A landscape with many valleys, sampled at points; each row gives a point and its height.
From any point a ball rolls to the lowest of the 2 points nearest to it. It stops when none of these is lower. Distance is the straight distance between rows; heights are no part of it.
j656: [112 113 116 136 103  94  66 110  63  86  92 131  77  94 108 101 107 118
  77 106  60  41 118  93 139]  h=603
j788: [110 104 107 149 120 109  78 112  79  88  81 121  79  86  94 107 108 137
  80 119  73  85 112 115 131]  h=587
j108: [128  70  70 108  91  97 112 106 124  90  97 110 110 109 108  96  98 111
 112  62 150 139  88  97  96]  h=421
j633: [ 94  86  79  81 124  83 100  87 138 130  94  94 125  89  95 104 118  94
  97 142 116 121 105  84  70]  h=482
j514: [101 116 133  98 112 128  75 113 102 101 101  80  91 123 108  81 105 109
  90 105  84  72  91  97  96]  h=561
j483: [ 86 128 123 132 106 106  94  72 125  80  97  62 105 106 125 127 125  99
  79  92 112  96  86  86 121]  h=406
j715: [ 97 112 101  97  83  92 151  97 134 109 113  91  99 101  93  90 146  82
  94 107  88 103  99  88 111]  h=559
j902: [ 71  97  61 110 100  72  83  83 129 114 100  79 120  89 110 135 121 115
  83 109 128 143 107  86 108]  h=540
j733: [ 97 118 111  89 111  97 109  78 152 135  85  73 134  97  99 122 108  98
 108 142  79  91  94 102 108]  h=268
j70: [103 103 110  69 105  99 110  98  68  81 102 109 124 117 115 118  86  99
 105  56 126 122  86 126  80]  h=338
j621: [121  97  87 114 108 104 112  99 119 114  73 126 111  78  82  85 105 127
 127 120  92  97 108  99 130]  h=362
j532: [112 106  89  87  89  88  65  78 114  85  95  82 123 118 115 118  94  87
 129  39 142 117  75  87 109]  h=449
j203: [ 97 102  83 113 111 108 124  79 148 113  98  78  97  92 109 130 104 107
 118 120 127 128  85  94 105]  h=255
j671: [136 120 110  98  86  92 104 134  62  69  89 136  81  78  81  91  66  77
 117  78 104 111  97 118  98]  h=788
j566: [114  91 105 144 114 122  84 105  94  72  88 113  75  99  98  92 100 149
  91 102 100 116 105 112 121]  h=574
j266: [114 101  68  86  97 132 107  72 152 119 100  47 112 123 111 106 106  61
 126 102 137  96  82  59  68]  h=357
j114: [ 80 133 132 102 105 114  93  89 130  97 101  46 124 118 112 123  96  82
 102  93 113  89  79  83 111]  h=442
j260: [ 77 104  85 102 106  84  58 120 122 102 123  67 117 107  95  96  92  85
  66 110 126 126  85  79  86]  h=450
j193: [ 98 114 109  83  93 115  85  94 130 116  89  95 130 102  98  77 100  83
 136  82 109  91  87  68 105]  h=267
j36: [103 130 133 127 105 126  71 105 116  80  91 101  90 100 103  87 122 102
  99  86  87  70  92  74 127]  h=542
j131: [111  93  82 101  93 100 135 115 114  92 118 118 101  93  88  71 105  73
 101 112 106 116  87  83  82]  h=558
j554: [102  74 111  64 101  99 123  92  35  84 100 114  93 108 111 112  73 104
 109  70 106 105  97 155  74]  h=277
j753: [110  99  83  93 102  68  61 125  85 104  94 140 120  72  69  80  60  99
  94 124  97 106 119  76  92]  h=736
j83: [107 114 136 109  89 129 111  99 122  79  98 105  80  98  99  92 116  92
 112  88  98  94  71  78 129]  h=525
j469: [110 100 109 124  97 102 136  97  98  69  98 125  58  88  85  94 126 110
  88  90  96 101  90 108 121]  h=502
j786: [109 115  88 130 105 118 123  72 137  82  94  70 102 107 126 140 105 110
 111  89 144 136  82 102  96]  h=324
j604: [117  97 120 115 112 117 115 126  97  93 115  93  55 110  96  82  93 103
  74 137  78 102  92 144  74]  h=573
j808: [103 109 125 119  95  97 124 111  73  61 110 129  63  94  89 111 110  90
  71  80  82 102  71 114 121]  h=519
j355: [101 100 105  96 111 107 121 109  98 113  99  97  83  98  84  87  87 103
 106 147  77  95 107 131  83]  h=549
j548: [ 74  94  98  45 120  70 109  82 116 128  96 113 119  89  72  90  99  74
 104 136  76 100 106  93  49]  h=664
j956: [103 106 110  88  80  96  78 102  74 114 100 127  95  86 109  75 106  79
 121  77  57  63 121  77 127]  h=203
j94: [ 82  84  75  64 117  66 102  96  85 128  98 120 100  84  68  82  92  83
  87 144  75  96 132 110  72]  h=691
j164: [100 103 109  53 101 126 127  88 119 134 118  84 104 125  98  79 107  80
 107 134  82  77  90 112  46]  h=610
j936: [117  82 111 104 103 135 111 104  99  77  93 101  91 124 128  82 127  99
  97  44 122  98  86  85 105]  h=472
j989: [127  79  99 115  99 101  96 104  76 132  80 116  73  85  89  87  98 113
 103 144  42  70 132 137 127]  h=447
j104: [ 97 108 108  86 101 109  98  87  91  86 105  77 122 132 125 134  74 109
 100  58 141 123  74 110  64]  h=375
j232: [107  88  85 106 105  92  51 102 120 121  95 108 123  97  95  86 107 112
 103 107  83  63 122  54 121]  h=334
j686: [ 76 117 110 105 101  75  75 143  90  87 112 101 104  82  83  93  81  98
  77 138  85 106  98 103 107]  h=586
j284: [ 97  78  90 125 104  83  95 120  57  73  99 116  83 100  96  98 101 122
  57  73  90 117 122 107 120]  h=576
j445: [104  80  67 120  89  74 118  88 130  83 112 100 109  91 107 121 107 111
 104  90 136 157  76  88 101]  h=451
j462: [ 81 105 109  74 114 117 102  97  97 102 128  86 115 119 106 112  83 112
 106 117 116 115  75 124  43]  h=262
j487: [ 95  99  91  85  97 106  72 106  99 128  87 128 121  94 108  75 113 106
 131  90  81  65 124  74 124]  h=270
j120: [ 82  92 109  54 111 101 138  91 118 128 114 106 115 104  91 101  98  70
 112 149  80  96  88 118  47]  h=632
j640: [ 86 120 134  96 100  91 102 111  74  67 120  98  84 106  94 105  96  94
  62  86 101 102  81 117  97]  h=539
j480: [111 102 101  76  88 128 145  90 127 126 109  89 107 118 109  83 112  81
 127 104 104  91  82  87  70]  h=592
j300: [124  74  90  92 102  95 117 108  79  77  95 123 113  97 100  98  82 106
 115  73 127 124  98 119  95]  h=386
j695: [101  94 108 115  81  90 120  88  59  95  92 132  81  70  91 121  89 111
 127  87  74 101 117 125 137]  h=593
j389: [108 114 107 104 100 109 112 108 109 104  87 124 110  84 101 102  93 128
 143  95 118 107  94  97 114]  h=293
j923: [ 76  87  73  93 106  70  84 105 104 120 103 107 129  83  89 110  99 123
  86 123  87 104 115  87 112]  h=563
j948: [ 70  90  83  71 121  69  86  77 124 134  79  92 127  93  92 120 120 117
  90 138  90 109 110  87  87]  h=529
j470: [111 110 130 112  99 108  66 111  58  96  86 108  82  93  98  94  69 109
  92 121  73  63 123 135 104]  h=633
j642: [110  96  95 104 101 102  98  94  85 128  73 131  98  84  87  93 101 123
 130 127  54  73 122 116 121]  h=411
j24: [ 83  89  97 141 108  66  84 133  64  78 107 115  89  93  89 110 119 113
  52 120  74  98 128 102 123]  h=594
j583: [104  93 101 114  96 109  86  92  63  90  90 137 107  88 121  95 119 136
 129  55  78  80 130  94 137]  h=534
j543: [105  93  98 113  94 103 132  96  64 110 105 114  64  89  93 104  79 118
  98 129  70 108 117 159  96]  h=521
j698: [ 89 125 138  99  95 125 134  78 107 100 107  78  85 120 118 117 104 109
 110 113  94  97  78 131  92]  h=130
j682: [ 77 103  93 102  97  75  85  91  84 105 103 114 118  86 101 111 114 117
  81 107  75  73 120  96 125]  h=582
j904: [ 87  83  66  94  92  65 108 129  62  97 120 111  83  81  84  80  89  82
  60 104 103 115 138  96  88]  h=605
j765: [105  92 105 127 111 108  82 112  77  62  98 114  76 107 105 101 103 126
  67  72 108  99  95  95 104]  h=560
j224: [ 75 120  98 105  88  79 115  96 126  82 116  70 118  90 101 131 101  85
  90 105 121 136  78  97 114]  h=509
j414: [ 97  91  97 110  96  84  99 123  82 107 104 103  91  95  88  94 112 112
  63 129  62  80 129 110 123]  h=598
j774: [ 92 117  88 104 105 103 119  70 141 132  88  76 125  97 118 128 117 105
 116 115 113  97 101  85 122]  h=141
j339: [134 102  86 103  92 110 101  75 128  81  96  62 111 127 119 116  93  70
 128  55 141 121  61  91  93]  h=429
j819: [ 97  77 101 129  91  98  89  80  59 119  84 115  52  79  95  99  85 104
 100 123  32  68 146 153 119]  h=474
j171: [101  98  80  86  85  72  31  78 111  99  90  79 125  99 103 117  88 109
 105  62 133 114  95  81 111]  h=478
j702: [112 101 111 115  98 102  92 102  50  80  75 155  82  75 103 107  97 119
 124  58  90  94 119 105 129]  h=562
j895: [119  84  70 105 113 119 110  97 157 127  89  64 106 120 110  85 105  82
  94 111 136 105 102  63  86]  h=394
j821: [ 93 104 101  73 103  89 113 106 132 130 102 101 127  99  92  93 105  87
  95 147  67  82 103 102 110]  h=350
j243: [126 106  76  85 100 111 103  82 122  92 104  70 118 119 124 133  80  84
 123  71 148 128  60  96  51]  h=407
j615: [103 118 130 129  97  93  71 110  36  72  90 134  61  88  90 107  78 111
  82 104  68  58 120 120 113]  h=617
j862: [110  84 104 109  94 110 116  94  73 104  73 127  94 114 112  94 136 104
 127  43  92  92 118  94 142]  h=508
j459: [106 107 103 102  86 114  64  98 112 109  83 122 123  85 114  93 102  97
 136  65  90  92 103  61 134]  h=176
j96: [ 81 116 110  96 105  86  97 131  83  78 127  92 102  95  94 102  77  97
  85 118 111 116  92 118  82]  h=564
j341: [124 117 108 107  78 117 136 117 129  87 115 103  90  98  90  75 115  70
 106  89  90  96  84  82 109]  h=541
j176: [102  92  91 132  95 103 132 105 111  76 108 101  81  98 104 107 120 111
  91  94 123 132  78 101 111]  h=481
j991: [121  94  91  96  98 145  91  91 153 112  87  66 118 110 111  83 100  75
 149  97 124  92  73  69  94]  h=323
j218: [ 90  90 118  62  96 107 125  79  54 112 113 100  85 111 101  92  78 101
 118  73  93  83 107 143  71]  h=227
j924: [103 109 119  99  93 132 144  85 108 107 107 103 101  92 108 107  95 118
 145 100 101 115  83 117  94]  h=206
j900: [ 87  93  94  93  93  64  88 103  81  76 114 112 106 103 110 106 119 100
  63  48  94 101 104  74 131]  h=189
j354: [104 124  95  92  92  81  84 137  66  92  96 128  94  71  73  94  57  68
  92 118  93  82 124  84  99]  h=756
j280: [ 78 109 125  87 103 115 112  89  82  89 109  85  99 114 114 119  87 132
 106 120 110 108  89 150  70]  h=200
j191: [120  93 115 104  98 123  94  78 127  66  95  56  98 134 123 113 113  67
 102  45 139 103  69  80 111]  h=441
j877: [ 91 125 121  97  86 107 119  91 129  87 111  73 113 103 107 115  92  91
 112  91 128 110  66  86  95]  h=476
j316: [131  78  91 102  93 110 115  93  99  85  80 114 100 115 115  97 131  97
 116  29 120 110  93  87 127]  h=486
j783: [104  90  73  86  87  72 133 136  81 102 119 118  92  87  69  69  91  64
  90 112  95 111 120  91  87]  h=583
j287: [ 98  92  84 105 111  75  41 115 126 105 110  76 122 101  96  97 110 106
  58 111 102 100 110  73 107]  h=410
j147: [ 97  89  94  98 108 121 119 107  92 105 112  87  87 119 111  85  89 117
  78 104 117 106 116 114  69]  h=596
j269: [ 83  87 107 115  86  90 111  91  54 117  96 105  52  75  81 105  63  87
  93 130  52  91 138 161 100]  h=497
j608: [105  98  77  85 114  84  75 124  78 126  83 130  98  77  60  73  71  98
 103 154  87  86 135 105  77]  h=714
j802: [ 87  92  72 100  95  86  65  72 124 113  87  76 127 106 108 129  97 119
 103  96 135 126 101  78  93]  h=510
j828: [100 100 112 107  81  93  77 109  77  86  99 122  94 103 105  87 118  89
  83  61  80  69 115  71 128]  h=252
j223: [106  95 113 107 107 127 102 107 124  76 106  67  82 127 111  95 117  81
  76  70 127 103  77  82 109]  h=456
j694: [100  86  74 116  92  82  39  95 102 100 118 110 120  96 108  95 100 125
  86  91 112  88 113  68 115]  h=374
j456: [121 119 104 122  82  95  90 135  73  74  91 125  73  95  79  86  82  79
  96 110  89  90 106  91 113]  h=772
j150: [ 79  89  78  95 119  75  97 139 119 112 115  91 107  97  87  91 104  82
  71 127 131 146  90  95  67]  h=500
j766: [ 87 126 133  93  99 118  80 104  83 113 100 103  86 102  94  87  84 109
 125 112  55  58 111 136 112]  h=649
j169: [109  86  95 112 112 110 121 133  95 102 125  85  73 123 104  65 106  90
  63 128  96 101 102 120  59]  h=591
j921: [ 93 113 114 128 114 125  79  68 130  98  94  62 105 109 128 135 105 134
 104  95 131 109  83 108 106]  h=369
j614: [ 96  97 113  90 120 121  84  90 103 117  98  75 103 123 109  92 103 116
  92  97 111  88 101 101  79]  h=578
j490: [101  91 104  50 101 113 117  99  75 119 116 102  94 104  88  68  82  76
 120  92 105  76 114 106  58]  h=149
j154: [ 75  97 104  44 103  96 111  90  72 110 105 104 114 106  81  93  71  80
 118  95 109 109  93 104  49]  h=238
j74: [ 97  97 109  93  86 118 145  81 137 128 109  84  93 114 104 102 134  84
 109 117  83  83  93 109 100]  h=575
j511: [ 57  96  83  89  94  72 110  83  94 104 108  84 131  95 101 142 111 115
  91 114 113 137  90  94  97]  h=545
j440: [ 98  87  76  91 108  92  95  97 135 126 111  87 120 112 101  76 112  91
  94 114 118 107 105  67  85]  h=432

Call two points neighbours if one is among the 2 nearest of the other. Go from one point of each pair to the other, from neighbour to neighbour, staying as low as possible. Name the highest point that can't be avoided.
j774, j490 | j511
j900, j765 | j284
j459, j956 | j487
j900, j956 | j828

For each start below, name the point where the ball stops.
j511 | j774
j753 | j83
j604 | j698
j414 | j459
j96 | j70
j902 | j70

For each start below, name every point that the ball comes to, in order.
j169 | j604 > j355 > j543 > j269 > j819 > j989 > j642 > j621 > j389 > j924 > j698
j583 | j862 > j316 > j936 > j223 > j191 > j339 > j243 > j104 > j70
j686 | j96 > j640 > j808 > j469 > j176 > j445 > j108 > j300 > j70
j456 | j354 > j753 > j608 > j94 > j548 > j120 > j164 > j480 > j74 > j715 > j341 > j83
